Points on a hilly landscape, in no order, each with its height.
From any point a ball rolls to the lowest of the 2 points nearest to it. It stops when none of these is lower. Distance is the straight distance between rows; heights are no part of it.
K_686: [147 121 148  90 125 144 130  96 132 153  87 198 171 135 164 109 154 107
 107 175  83 135 114 103  80 122  82 165  99 174 150 112 119 143  76 105
 143  91 166 145  98 129]  (h 25.8)
K_625: [158 137 134 105 114 148 154 102  68 165 108 134 197 144  94 157 120 140
 132 115 130 169 147 161 153 123 138 148 102 177  79  95  86  87 130 117
  55 124 157  82 137 125]  (h 42.1)
K_464: [ 99 142 118 154 140 115 147 133 115 154 107 131 133 132 144 105 134 150
  70 117  90 131 145 126  97 155  75 156 112 152 158 144 131 161 137 101
 160 105 141 120 128  77]  (h 13.7)
K_602: [147 115 139 125 145 142 155 140 155 114 138 154 187 136  99 168  98 139
 136 108 151 167 115 147 141 104 127  89 128 114 132 115 143  99  87 111
 116 111 145 145 129 152]  (h 13.1)
K_555: [129 124 154 110 144 187 112 127 139 103 198 141 184 122 132 122 119 107
 166 165  86 170  92 133 140 137 143 109 118 109 151 172 135  75 144 111
  86 151 156 130 104 192]  (h 35.9)
K_410: [159 110 145  99 171 133 119 149  89  91 142  99 198 115 160 145 173 177
 144 112  70 162 101 131 112 108 139 141 130 103 170 140 115 106 213  98
 106 135 134 113 133 172]  (h 50.4)
K_150: [119 160 118 195  99  92 138 168  75  87 142 101  83 136 157 141 162 128
 139 126 104 102 190 138 137 127 153 100 127  95 118 134 138 212 100 177
 108 151 125 108 168 122]  (h 23.4)
K_877: [ 98 131 147 167 144  68 161 139 127 202 140 187  96 147 168 136 174 135
 101 158 104 119 165 125 128 151 117 117  96 138 157 155 128 160 122 144
 145  66 160 109 115 121]  (h 25.4)
K_396: [ 87 118 117 162 109 148 128 165 138 125 129  83  96 102 118 108 122 111
  67 103 153 131 142 132 132 160 120 137 129 107 127 179 147 145 119 139
 149 114  98  86 123  94]  (h 53.7)
K_380: [113 140 167 130 153 156  98 147 157  70 172 135 110 119 132  95 132 139
 146 174  81 137 105 110 103 125 130 122 139 120 164 151 147 143 150 100
 157 156 136 173 110 177]  (h 32.9)
K_141: [ 91 156 152 181  85  89 137 140 119 111 134 156  58 138 170 129 159 102
 130 160  98 110 178 137 125 131 141 110  86 131 102 119 143 210  77 171
 127 142 126 107 155 103]  (h 20.8)
K_251: [ 69 163 150 181 131 107 145 152 133 125 113 117 164 126  83 120 149 149
 114  90 154 116 177 123 129 117 142 120 136 114 160 110 128 183 129  84
 171 149 107 124 158 133]  (h 43.1)
K_938: [ 98 149 156  96 153 123  95 145 187  89 147 185 109 117 131 113 144 155
 125 146  88 118  96 101 117 139 127 112 136 134 133 170 174 155 149  87
 190 103 143 177 123 146]  (h 28.9)
K_144: [187 108 153 100  89 130  84 108 170 114 108 148  87 150 147  87  93  89
 113 144 135 135 123 134 144 123 145 155 116 165 102 119 131 115  76 115
 128 142 115 160 126 102]  (h 20.7)
K_228: [ 83 145 148 115 128 157 159 145 129 148 138  89 144 118  86 116 113 146
 141  83 171 106 122 124 139 154 141 128 149 120 126 131  91 129 204 128
 145 146  90 128 123 128]  (h 38.4)
K_185: [138 119  70  97 148 192  72  99 146 206 116 118  95 102 143 126 135  67
 169 169 162 111 117 124 135 134 141 148 153 149 137 140  97  54 169 136
 126 164 115 115  86 131]  (h 59.1)
K_223: [ 90 156 129 203 138  57 148 162 101 126 125 130 135 148 125 133 169 149
 122 105 147 124 146 111 136 130 134  84 122 103 154 113 158 221 108  99
 147 144 141 116 153 132]  (h 44.6)
K_503: [133 115 112 113 152 102 149 127 122 152 119 119 190 138  88 150 116 155
 151  93 152 140  99 125 150  90  99  77 139 116 161 126 163 106 127 123
 100 124 129 137 160 149]  (h 19.6)
K_327: [129 143 136  92  77 155  64  82 221 184 126 142  80 119 111 110 130  86
 112 152 139 111 114 103 143 145 138 149 122 150 139 146 104 147 103  97
 176 165  92 117  77 125]  (h 51.4)
K_282: [ 91 159 138 178 134 103 140 132 137 123 113 161 130 141 117  95 170 153
 142 112 133  91 139  70 129 133 105  81 128 117 122  86 138 244 100 118
 160 135 123 117 132 157]  (h 43.0)
K_780: [127 102 141  76 144  99 160  80  76 173 108 106 158 154  82 162 122 115
 145 118 156 164  74 138 155 100 145 177 166 165 131 125  91  42 165 113
 110  97 137 108 126 113]  (h 31.0)
K_989: [138  89 119 137 149 151 124 163 114  74 121 131 140 129  94 192  90 156
 115 109 150 141  87 126 137 132 149 145 149 118 145 157 123  96 164 141
 118 116 112 135 150 125]  (h 28.7)
K_47: [117 135 151 115 141  34 153 106 152 189 144 146 162 139  87 144 115 133
 169 115 162 154 118 145 169  96  99  64 115 120 145 154 180 105  57 118
  89 121 189 150  95 142]  (h 55.2)
K_982: [ 72 164 124 151  96 114 115 153 144 151 102 147  65 111 146  91 173 108
 114 143 117  88 205 137 115 138 142 138  85 159 126 133 134 198  92 141
 132 110 112  83 138  81]  (h 16.3)
K_216: [108 171 135  84 147 179  91 161 129 110 126 111  91  67 121 115 158 144
 148 118 114 105  86 120 120 141 183 157 133 125 141 144  87 118 252 135
 178 110  94 140 149 160]  (h 22.8)
K_523: [132  83 147  71 151 118 157 143 101 144 122 111 159 130  91 193 119 152
 124  99 133 161  54 116 134  83 158 175 136 129 122 136 119  56 162 113
 120  98 128 124 100 131]  (h 23.2)
K_129: [113 137 146 114 143 165 104 148 171 159 122 123 113  93 140 158 119 108
  88 140 116 150  74 108 116 123  92 161 149 118 144 169 139 133 126  94
 200 143 115 170  57 123]  (h 27.4)
K_387: [116 112  90 166 135 161 144 154 100 113  97 107 114 125 130 138 111 127
 106 113 142 132 181 180 111 126 127 155 109 115 155 136 122  76 112 160
 106 114 120 105 143  88]  (h 33.9)
K_317: [149 138 124 167 135  64 172  91 101 167 129 153 181 104 171 129 142  81
 166 151 162 136 140 160 139 121  99  67  52 143  65 120 117  95  54 183
 114 135 176 144 146 148]  (h 50.8)
K_754: [138 142 141 127 115 112 125  95 120 139 153 163 169 129 154 122 145 143
 115 151 104 107 131 103 110  87  90  88 102 129 131  61 144 190  58 138
 132 122 148 139 118 173]  (h 30.0)
K_421: [134 123 133 151 146  54 158 120 146 179 137 152 145 141 123 157 125  96
 160 156 180 159 136 169 167 127 114  76  72 124  97 138 153  88  68 153
 107 103 175 138 123 155]  (h 53.1)
K_85: [113 115  83 117 107 184 106 123 133 191 127  97  96  83 143 152 159  86
 168 154 144 105  82 111 120 115 149 187 143 131 161 137  88  86 169 138
 134 149  98  97  73 155]  (h 61.0)
K_753: [116 110 144 149 138 127 128 109 132 123 143 149 134 132 105 121  85 114
  79 117 142 174 121 147 117 142 136 144 133 166 117 141 131  89  86 123
 120 115 138 109 116 109]  (h 30.4)
K_254: [126 149 150  95 161 101 156 149 138 168 133 140 194 125  78 123  88 170
 122  92 106 177 156 158 180  88 132  93 115 142 161 154 169  57 118  91
  66 108 187  89 118 118]  (h 59.0)
K_951: [ 90 129  69 119 112 175 105 156 116 119 110  62  94  87  84 139 125 103
  92  86 139 107 169 138 121 148 135 138 162  83 134 168 123 127 128 185
 103 111  93  83 147 104]  (h 55.6)
K_974: [ 84 160 121 119  82 138 132 130 144 133  90 156 100  97 113  76 180 156
 113 131 126  93 206 115 106 126 114 137 127 136 132  86 119 210  99 120
 174 125 123  86 121  96]  (h 11.3)
K_146: [145  98 145  58 142 147 158  75  91 163 117 142 213 141  93 147 135 121
 146 143 140 152 109 149 122  86 125 158 147 167 104 109  84  74 150 129
  91 116 158 123 118 140]  (h 37.0)
K_291: [172 119 122 158 112 123 100 137  97  98 121 110 126 135 132 116  99 127
  94 103 106 137 162 157 140 180 146 184 152 150 149 109 119 114 105 150
  68 142 103  83 185 103]  (h 33.4)
K_589: [178 122 176 100 107 158 120 123 143 132 154  86 170 120 120 108  88 137
  88  85  93 176 110 149 136 170 123 128 157 143 113 113 129 126 135  83
 104 155 146  91 130 143]  (h 43.4)
K_668: [194 100  86  65 140 189  94  86 124 141 105 150 130 120 158  51 119  99
 138 158 126 132 169 154 101  97 121 141 116 169 111  81  98  87 109 121
 129 165 158 130 104 115]  (h 38.6)
K_747: [115 149 150  71 154 150 128 147 145  87 130 135 120 114 120 105 124 148
 163 126 137  91 118 106 146 133 179 103 133 137 107 143 149 111 216 129
 155 100 102 187 159 130]  (h 11.8)
K_234: [125 135 161 168 118  99 146 170  97 128 160  89 148 166 116 125  84 136
 104  91 108 174 150 173 152 163 133 144 104 118 131 141 116  90 130 112
  88 123 151 154 157 112]  (h 34.1)
K_510: [129 136 142 169 161  80 162 156 108 133 144 175 117 145 164  90 144 147
 126 134 104 141 131 121 142 156 132  76 110 134 116 119 191 172  86 135
 128 106 152 131 161 112]  (h 10.6)
K_33: [127 124 133 147 146  85 137 144  89  50 113 127 132 133 126 181 158 150
 163 115 109 103 101  76 111 123 174 131 174 109 148 105 115 183 191 114
 147 131 107 150 163 153]  (h 13.2)
K_409: [ 87 143 166 134 107 106 115 114 160 168 150 111  81 137  85 114  75 119
  80 120 151 134 118 120 158 183 145 126 169 128 104 154 136 134 116 139
 155 141 111 136 114 130]  (h 52.0)
K_284: [141 134 118 131 104 103 144 111  84 146 116 160 151 108 163 110 134 107
 153 160 132  97 169 133 126 100 110  91  67 176  54  80 104 107  60 194
 124 130 161 130 138 140]  (h 48.7)
K_616: [157 126 126  79 161 186 160 118 150 131 210 138 165 158 162 109 125 111
 176 169 103 134  92 122 137 118 129  80 121 115 136 188 150  97 130  99
  88 143 159 155  90 178]  (h 30.1)
K_806: [159  93 109  98 152 201 120 101 144 136 116 151 168  99 149  89 118  98
 133 173 120 137 146 149  92 112 118 126 117 140 137 113 131  57 125  97
 116 155 143 131  79 133]  (h 42.2)
K_468: [130 149 126 108  65 124  86  95 164 131 107 146  75 122 150 107 123 101
 153 148 146  83 174 125 112 100 116 117  82 149  64  92 121 163  63 155
 149 157 120 140 123 108]  (h 38.2)
K_192: [153 108 115 105 141 169 133 104 118 141 100 125 158 126 122 105  76  98
 111 104 148 152 131 160 122 122 133 156 145 147  98 107  95  55 107 130
 123 119 129 107 133 114]  (h 36.8)
K_506: [130 159 141 119  75 131 127  86 120 112 138 132  92 157 152 147 112 110
 153 142 140  82 146 100 140 119 124 107  98 135  61 110 109 178 106 171
 124 154 112 153 127 148]  (h 39.9)
K_382: [139 150  93  81 157 196  36 108 185 184 120 123  91 103  96 100 148  82
 156 158 169 104 122 115 165 138 172 121 116 140 138 127 106  63 168 122
 148 193  96 127  75 119]  (h 57.5)
K_79: [113 120 104 142 143 133 114 154 112  52 134 119  84 130 130  88 165 169
 118 127  95  96 172  83 101 127 101 117 172 121 113  73 126 190 132 131
 149 159 132 124 127 116]  (h 39.5)
K_636: [132 136 135 146 119 100 178 113  79 165 141 151 195 133 129 126 122 118
 128 146 128 141 176 166 136 102 114 112  83 157  71  92  92  95 100 158
  73 131 171 101 137 121]  (h 45.9)
K_335: [161 127  99 163  84 100 125 155  66  91 146  79  75 145 165 122 136 112
 140 118  99 110 162 141 144 143 160 123 121 113 114 152 119 171 135 180
  72 113 111 102 194 108]  (h 25.9)
K_994: [163  73 151 108 125  94 175 148 119 105  98 106 147 127 129 198 134 146
 125  96 154 159  55 126 132  88 173 167 113 136 127 132 143  99 115 127
 127  88 118 110 123 128]  (h 14.4)
K_708: [124 114 104 130 159 165 104 151 125  90 134  95 123  83 130 185 156 143
 113 115 153 124  79 113 116 129 136 125 156  79 145 172  95 118 214 129
 166 151 100 120 107 163]  (h 63.9)
K_851: [141 131 137 117 138 146 118 150 107  92 125 106 156 112 154 169 141 124
 156 132  84 119  89 119 106 114 150 175 154 133 162 134 100  86 194 119
 125 118 118 148 143 157]  (h 52.7)
K_640: [ 83 155 123 187 188  72 151 115 130 216 128 130 108 129 141 148 174 156
  89 143 106 148 191 178 127 120 135 139  91  97 193 123 138 141 152 102
 155 110 138 110 116 113]  (h 26.6)
K_567: [145 111 117 139  91 124  89  95 127 134 136 102 108 160 133 140  94  88
 126 138 163 135 134 134 125 146 127 170 167 142 123 103 108 124 115 167
 108 139 108 121 152 143]  (h 47.2)
K_895: [179 117 133 128  98 109 123 147  62 108 118  82 148 153 164 132 112 139
 124  94  98 135 123 129 128 157 152 162 153 156 123 104  98 125 142 157
  83 118 113  97 181 127]  (h 36.4)
K_689: [ 95 168 129 153 135 124 152 140 124 157 117  90 166 110  64 161 149 154
 123  74 196 109 132 130 139 105 115 107 137  85 143 116 136 142 183 111
 135 129 106 136 141 139]  (h 41.1)
K_407: [143 118 125 118  90 156  56  87 190 177 124 121  85 114 140 125 114  75
 127 175 158 119 110 129 118 123 105 149 120 124 116 110 102 110  90 130
 142 177 119 149  70 151]  (h 49.5)
K_511: [106 111 161 178 137  79 152 131 131 146 151 144  84 154 123 133 155 126
  93 158 122 133 176 152 146 154 157 121 110 112 132 147 141 141 129 141
 123 105 141 107 124 120]  (h 29.9)
K_792: [185  94 128  81 144 175 171 104 127 136 163 134 187 136 152 129 146 104
 177 147 132 122  82 122 131 102 126  90 136 127 125 133 118  80 134 102
  95 113 138 130  96 164]  (h 23.0)
K_230: [ 99 156 130 109 154 145 117 165 142 128  85  99 100 106 130  82 114 143
 115 102 124  91 158 137 130 134 150 117 110 122 110 120 141  98 178 119
 163  79 108 194 162  93]  (h 18.5)
K_976: [108 122 140 149 117  90 150 123 136 191 133 164 127 136 167 112 140 120
  97 155 138 138 134 135 124 131  97 113  74 164 116 147 134 140  69 139
 144  76 160 112 125 110]  (h 18.2)
K_889: [ 80 165 138 171 150  75 151 126  96 176 115 109 114 147 145 120 139 135
  90 144  81 151 160 151 108 127 110 173  88 108 183 135 118 144 157  99
 142 100 147 124 130  79]  (h 21.5)
K_730: [ 79 144  95 151 136 152 107 142  95 105  98  53 113 101  85 158 127 130
 109  82 137 117 152 132 117 134 130 187 152  75 147 136  94 120 180 147
 138 121  81 100 147 106]  (h 56.4)
K_338: [124  98  81 107 170 182 105 106 119 145  96 104 109 106 115  97  69  99
 101 121 161 119 125 132 115 137 136 155 166 136 104 123 128  53 133 142
 164 144  91 130 118  90]  (h 41.0)
K_698: [135 113  87 135  94 158 132  84 145  35 132 136  69 143 138 160 127 122
 150 142 154  97 103 124 121 145 139 138 166 104  88 138 136 166 117 157
 123 133  85 114 150 138]  (h 17.9)
K_879: [185 117 108 102  74 131 121 102 137  99 121 124  85 140 193  90 114 120
 154 140 120 111 162 139 121  96 113 109  93 159  48 114 132 158  52 138
 120 169 132 135 132  98]  (h 36.5)
K_13: [145 113 107 110 112 181  80  69 152 177 142 152 108 109 136  92 111  68
 118 185 133 140 121 150  92 112 105 166 109 138 139 136 108  75 110 109
 131 167 152 134  46 132]  (h 46.6)
K_194: [140 100 149 136 127 124 114 134 132  65 168 129 111 153 134 102 119 153
 127 142 109 137 102 100 125 156 133 123 159 120 117 130 144 156 137 103
 130 143 127 169 139 149]  (h 36.2)
K_279: [155 135 107 139 134 174 135 171 146  91 118  75 112  78 118 154 128 141
 112  88 163  90 112 104 129 135 131 100 139  67 121 172 140 161 165 138
 151 143  85 138 120 122]  (h 64.8)
K_854: [124  89 103 159  99 132 103 145  91  88 131 103 106 128 119 155 108 101
 126 124 133 131 184 167 111 136 143 155 153 114 133 146 126 122  94 178
  66 127 121  71 165 110]  (h 29.8)
K_821: [145 120 122 157 127  84 142 116 120 156 127 150 177 127 149 135 122 134
 111 120 136 148 119 129 114 112  73  98  85 143 147 104 172 156  58 129
 127 124 152 106 138 122]  (h 25.7)
K_795: [121 119 114 137 146 119 163 151 127 112 102 138 153 125 116 204 122 156
 162  85 165 132  83 109 142 100 134 114 149 111 153 142 147 120 162 129
 126 104  88 158 159 142]  (h 24.3)
K_110: [ 63 146 148 116 125 131 186 120 156 187 145 118 135 128  67  99 110 127
 117 107 181 123 153 128 144 145 115 122 118 109 114 123 120 125 144 117
 147 122 125 117  91 125]  (h 34.6)
K_314: [137 113 147 146 135 125 162 113 133 123 114 179 178 169  83 155  77 128
 109 123 148 193 127 157 151 138 135 109 100 142 102 131 128  91  68 109
 101 103 169 112 121 142]  (h 21.7)
K_582: [156 131 104 139 153  93 167 133 120 118 140 136 145 158 161 109 120 157
 161 124 140 105 107  95 138 133 126  68 141 123 124 113 193 168 128 142
 125 109 133 166 155 134]  (h 3.2)
K_646: [175 108 147  83 138 154 145 125 112  88 156 130 155 150 154 109  94 132
 144 132  82 136 104 109 140 140 160 118 160 156 101 111 130 122 151 134
 103 107 128 139 159 148]  (h 39.7)
K_378: [151 120  94  88 152 150 176  96 108 169 112 117 187 112 130 123 123 121
 156 112 159 103 109 130 132 101  98 123 151 111 115 122 135  63 152 118
 131 104 137 165 108 143]  (h 14.0)
K_784: [119 153 122 148 130 177  47 121 180  71 154 143  69 101  89 105 155 108
 164 154 127 119  99 100 153 174 170 100 120 126 150 138 111 155 160 122
 130 188  82 136 115 163]  (h 54.3)
K_530: [ 85 152 157 125 147 110 133 151 161 141 121 136 135 111  97 189 104 151
  96 101 134 147  95 122 133 116  95 139 135 101 161 170 159 121 118  95
 181 142 141 155 103 135]  (h 32.7)
K_80: [ 89 120 123 133  98 109 110 118 114 136 106 124  91 126 154  81 147 155
  95 135  86 109 166 121  92 136  71 165 134 140 136 120 119 197 120 124
 170 119 147  94 114  81]  (h 5.2)
K_542: [ 90 175 153 110 135 115 118 164 185 129  92 149  94  99 130  94 133 151
 126 112 128 107 116 131 121 152 138 111 102 134 138 141 173 135 156  97
 179  96 112 197 152 103]  (h 23.8)
K_22: [ 78 147 155  79 113  97 160  74 109 187 141 133 139 158 100  76  91 107
 131 170 114 116 169 115 122 113 111 127 139 137 104  92 130  90 108 145
 126 104 186 163  99 143]  (h 25.0)
K_177: [110 156 162 134  84 112 164  85 120 159 137 122 140 165 119 177 116  89
 189 137 165  98 126 106 152 105 126 108 128 109  59 106  91 135 123 159
 110 133 114 152 125 167]  (h 41.8)
K_952: [168  90 108 121  86  91 173 125  91  72 107 112 110 131 146 213 148 150
 146 116 145 142  60 117 105 103 176 173 120 116 130 116 127 165 123 136
 110 112 110  76 134 116]  (h 5.4)
K_916: [136 142 125 163 163 100 153 160  97  67 120 143 140 146 126 145 134 167
 159 118 116 124 128 103 132 113 141  81 147  98 163  99 179 177 147 122
 115 117 134 166 174 144]  (h 8.5)
K_498: [163 105 105 152 114 122 164 128 123 121 143 143 126 118 153 128 100 130
 120 121 140 120 151 159 113 135 102  97  87 141  82 124 146 132  70 156
 100 121 140  89 160 114]  (h 30.7)
K_385: [131 131 109 142 121 163  98 104 152  39 133 141  80 136 114 155 152 131
 174 144 147 101 114  71 114 156 173 125 180  96 135 119  97 180 153 159
 134 157  74 125 140 154]  (h 19.9)
K_785: [157  73 122  91 149 164 132 125 136 121 133 143 137 105 119 193 123 121
 141 124 145 139  46 112 127 118 174 158 149 117 122 148 103  69 167 140
 139 137 109 122 103 155]  (h 30.8)
K_687: [ 76 172 125 189 204  62 118 141 137 175 124 121 128 143  97 159 158 199
  96 130  82 180 165 178 149 112 130 133  98  92 204 156 124 116 156  78
 150 111 146 118 128 108]  (h 30.3)
K_175: [113 150 165 128  98 114 155 115 108 189 142 104 175 148  98 134 106 115
 127 153 154 141 133 148 135 107  75 144 138 111 102  86 126 116 111 111
  87 149 172 169 110 115]  (h 15.1)
K_760: [109 123  98 108 131 154  84 143 119 102 105  85 124 106 124 145 129 123
 144 124 115 108 132 147  90 127 136 188 162 119 162 114  98 106 171 158
 131 140 101 134 150 125]  (h 54.8)
K_933: [ 57 158 153 174 191  75 124 153 118 110 135 152 151 145  96 141 124 179
 102 107  98 190 154 135 139 111 128 133 123 129 172 135 138 112 155  91
 141 122 158 145 157 116]  (h 34.4)
K_315: [167 154 134 118 155 151 156  99 117  92 154 175 176 165 161 109 162 165
 138 147  74 131 110  91 133 111 128  92 140 123 101  65 150 187  98 146
 103 136 143 153 124 188]  (h 32.8)
K_793: [143 152 127 121 111 144  55  95 201 126 160 124  65 131 137 106 116  99
 136 163 119 127 100  93 149 167 163 126 141 129 150 136 126 153 152 114
 149 181  95 158  86 158]  (h 53.2)
K_778: [113 103  99 137 125 177 116 138 130 127 142 100 110  99 141 156 179 118
 174 141 135 110 124  96 113 130 143 141 133 112 153 147 100 134 204 140
 118 157  98  81 109 167]  (h 62.7)
K_493: [125 125 102 179 152 115 129 153 106 157 105 112 158 115 116 145 130 146
  89 103 146 167 157 202 123 112  92 132  67 101 174 132 158  94  99 110
 120 108 131 108 120  81]  (h 34.0)
K_828: [169 105 124  71 122 136 106 102 160 155  71 200 133 172 157 109 154  96
 130 162 129 114 107  98 113 109 101 127  79 183 119 156 109 112  79 105
 148 104 149 155  96  93]  (h 16.7)
K_139: [193 122 125  98 151 155 164 141 116 137 147  95 204 101 140 146 136 163
 146  93 102 156 102 139 130 110 110 116 142 107 168 150 129 110 177  95
  85 126 138 140 125 164]  (h 48.4)
K_189: [ 72 142 169 152 163  92 110 130 139  97 111 129 160 136  81 154 136 176
  94 119 120 163 124 128 114  97  89 172 146 125 177 146 134 152 144  71
 179 143 175 142 103 134]  (h 36.3)
K_657: [128 143 159 126 145  73 177 143 150 186 140 127 164 120 107 124  92 145
 118 107 138 180 124 161 165 108  91 109 120 125 143 159 170  79  95 106
 111 116 178 118  94 127]  (h 57.1)
K_68: [141 131  97 135 138 135 136 134  91  32 118 131  73 143 162 148 180 148
 190 150  98 102 107  68 105 134 158 141 172 117 125 103 114 209 167 151
 131 157 105 129 150 153]  (h 17.0)
K_944: [104 131 112 193 116  95  73 145 116 108 141  82  91 131 108 129 104 100
  49 108 138 146 133 137 155 191 126 141 162 124 143 163 126 150 115 141
 122 126 101  95 134 105]  (h 51.7)
K_347: [149 120 132 177 114  99 140 158  85  83 142  63 101 170 144 138  96 127
 110 106 114 146 141 159 142 170 152 114 123 102 127 159 137 150 137 139
  90 133 103 124 162 111]  (h 29.0)
K_214: [ 64 155 165  71 134  94 172  75 138 182 163 128 155 142  64 101  98 139
 137 142 128 100 152 121 140 102  99 114 132 119 139 120 147 105 147 120
 138 113 167 122  85 140]  (h 30.2)
K_309: [150  83  81 120  98 127 149 129 100  65 110 121  98 122 135 192 120 127
 138 114 153  99  85 121 113 122 147 138 155 105 107 174 130 143 121 177
 109 102 102  82 146 102]  (h 12.7)
K_897: [ 94 125 130 164 121 100 111 116 109 134 143  87 108 161 109 127  76 109
  98 114 160 131 133 151 162 185 135 144 167 141 149 131 112 102 142 139
 119 129 116 126 155 126]  (h 49.6)
K_408: [112 175 141 126 140 140 121 173 117  76 112 112 112  92 115 116 153 173
 165 103 106 107  97  96 117 148 165 126 149  96 133 147 114 161 215 117
 170  92  81 167 176 144]  (h 17.7)
K_358: [116 151  95 154 176 120 148 145 117 178 104  99 169  91 108 155 120 130
 121  88 170 136 136 174 123  99 113 126 111  94 159 125 162  67 126 120
 122 111 105 159 142 107]  (h 29.2)
K_154: [142 112 112 136  97 124  87 144  97  77 131 124  79 141 145  94 146 141
 130 134  93 105 154  99 128 157 122 129 181 143 117  81 122 181 108 168
 114 151 140 107 165 102]  (h 38.0)
K_901: [124 102 108 189 150  66 154 148  93  76 162 170 142 160 124 122 150 174
 114 129 117 133 131 124 128 152 102  80 126 125 108 113 165 176  89 130
 111 111 131 114 175 114]  (h 16.9)
K_313: [142 139  77  95 150 170  27 112 190 136 120 137  77  97 130 107 155 114
 136 151 144  90 133 104 160 145 178 130 128 157 170 137  99  72 208 143
 138 181  89 102 121 124]  (h 56.5)
K_441: [109 124 136 135 116 151 111 126 161 119 128 148 106 127 118  78 152 150
 126 156 122  85 151  88  84 122 102  84 138 119 130  80 125 182 139 114
 157 146 116 133 119 147]  (h 41.3)
K_125: [165 102 134 103 113 109 170 140  87 140 143 122 156 152 174  92 117 130
 145 118 109 116 114 128 129 123 130 120 130 142  88 119 111 107 137 151
 111  97 136 127 155 140]  (h 40.0)
K_798: [121 126 102 114 166 127 170 148 105 163  77  84 175 111  99 177 145 124
 128  89 155 119 103 146 121 104 108 148 137 112 124 140 115  63 169 127
 128  71 110 153 123 109]  (h 22.7)
K_621: [144 119 124  89  88 102 153 115 149 178  82 194 130 110 169 110 144  95
 119 142 147 115 115 117 123 120  89 116  74 174 118 160 140 131  96 116
 173  77 153 146 103  80]  (h 6.7)
K_861: [120 148 126 147  93 153 128 144 174 100 122 115  98  99 127 136 133 123
 128 115 162 110 130 120 114 113 110 129 128  85 144 144 155 190 115  99
 180 131  93 134 102 134]  (h 65.6)
K_224: [204 113 100 101  66 161 153 121 121 118 143 127 131 107 190 111 110 115
 144 116 138 112 137 154 124 107  94 104 111 141  58 129  94 122  74 149
 120 154 136 101 136 106]  (h 34.2)
K_671: [127 113 127 107  90 161 121 111 136 134 125 105 117 137 125 175 112  88
 175 138 181 102  95 113 123 119 128 137 154 119  89 130  90 119 133 148
 106 132  98 144 118 156]  (h 44.5)
K_915: [160 127 147 146 129 138 129 149  75  76 160 153 148 157 151 103 140 132
 127 117  76 123 120 100 119 131 134 122 168 145  78  64 149 192 110 159
 110 145 138 126 139 135]  (h 35.5)
K_856: [158 122 107 108 117 151 113 110 115 135 106 173 136 119 160  57 122 122
 115 158  86 113 170 129  90 108  99 146 101 164 118  57 141 126  68 139
 126 136 162 121 109 119]  (h 35.2)
K_805: [ 60 154 183 138  82 102 125 123 151 170 141 136 104 159 101  98 126 134
 107 125 131 136 139  96 144 181 135 147 132 149 124 148 109 165 127 131
 146 124 128 110 117 121]  (h 53.9)
K_912: [ 88 110 166 189 167  59 139 154 145 135 159 189 112 168  98 172 171 162
 112 151  93 164 167 149 157 128 161 112 108 124 175 140 138 143 112 125
 121 101 158 129 133 132]  (h 33.3)
K_949: [162 109 125 112 114 178  83 152 153 139 127 107  86 105 135 106  95 114
  82 126 137 129 111 127 115 122 102 148 135 118 129 156 153 115 110 108
 166 147 117 137 101  85]  (h 20.5)
K_174: [145 127 116 111  99 140 112 126 148 129  90 172 138 105 173 115 148 122
 114 148  93 134 152 132  86 112  66 153 104 156 142  99 150 173  46 126
 151 109 159 115 126 103]  (h 31.7)
K_64: [147 133 167 115 138 135 135 154 131 116 131 104 166 126 135  84  80 131
  90  85  74 174 119 152 134 168 147 151 141 138 130 132 143  81 121 111
 121 115 153 146 167 109]  (h 39.4)
K_140: [144 116 135 134 101 120 118 119 159  99 130 140  65 161 148 107  91  81
 126 152 154 150 146 144 154 158 168 118 121 178  65 149 143 118  72 153
 124 120 116 134 149  99]  (h 26.0)
K_884: [146  99 134 101 126 154  67 129 178 107 118 168  89 119 145 100 127 109
 101 140  84 119  96 128 110 147 109 147 140 154 127 143 142 134 102  97
 162 136 124 159 103  91]  (h 13.6)
K_519: [206  91 133 124  94 152 142 139 131  91 152  89 159 126 150 148 126 157
 125  98 123 148  92 148 124 137 114 129 139 103 116 126 120 140 141 105
  91 161 130 114 130 166]  (h 46.1)
K_720: [125 121 163 114 119 144 157 114 122 150 137  88 159 147 116 127 117 122
 140 142 133 104 127 123 114  98 105 129 145 105 136 109 119 107 178 109
 104 138 127 162 112 158]  (h 3.9)
K_590: [133 137  89  92 148 150  22 123 186  90 152 168  72 125 117 103 178 122
 191 152 125  91 126  96 161 162 190 104 117 156 162 130  97 133 181 130
 111 193  96 118 142 140]  (h 55.4)

Where does a ball stop that starts at each point below?
K_730 => K_80
K_234 => K_80
K_778 => K_621
K_47 => K_952

Call two points neighbours if one is among the 2 nearest of the other. Go from one point of each pair to the other, from neighbour to neighbour, staying as low as possible. Name the highest point that can't be avoided.
K_582, K_952 => K_385
K_720, K_747 => K_125
K_621, K_747 => K_223
K_854, K_378 => K_493
K_884, K_80 => K_189
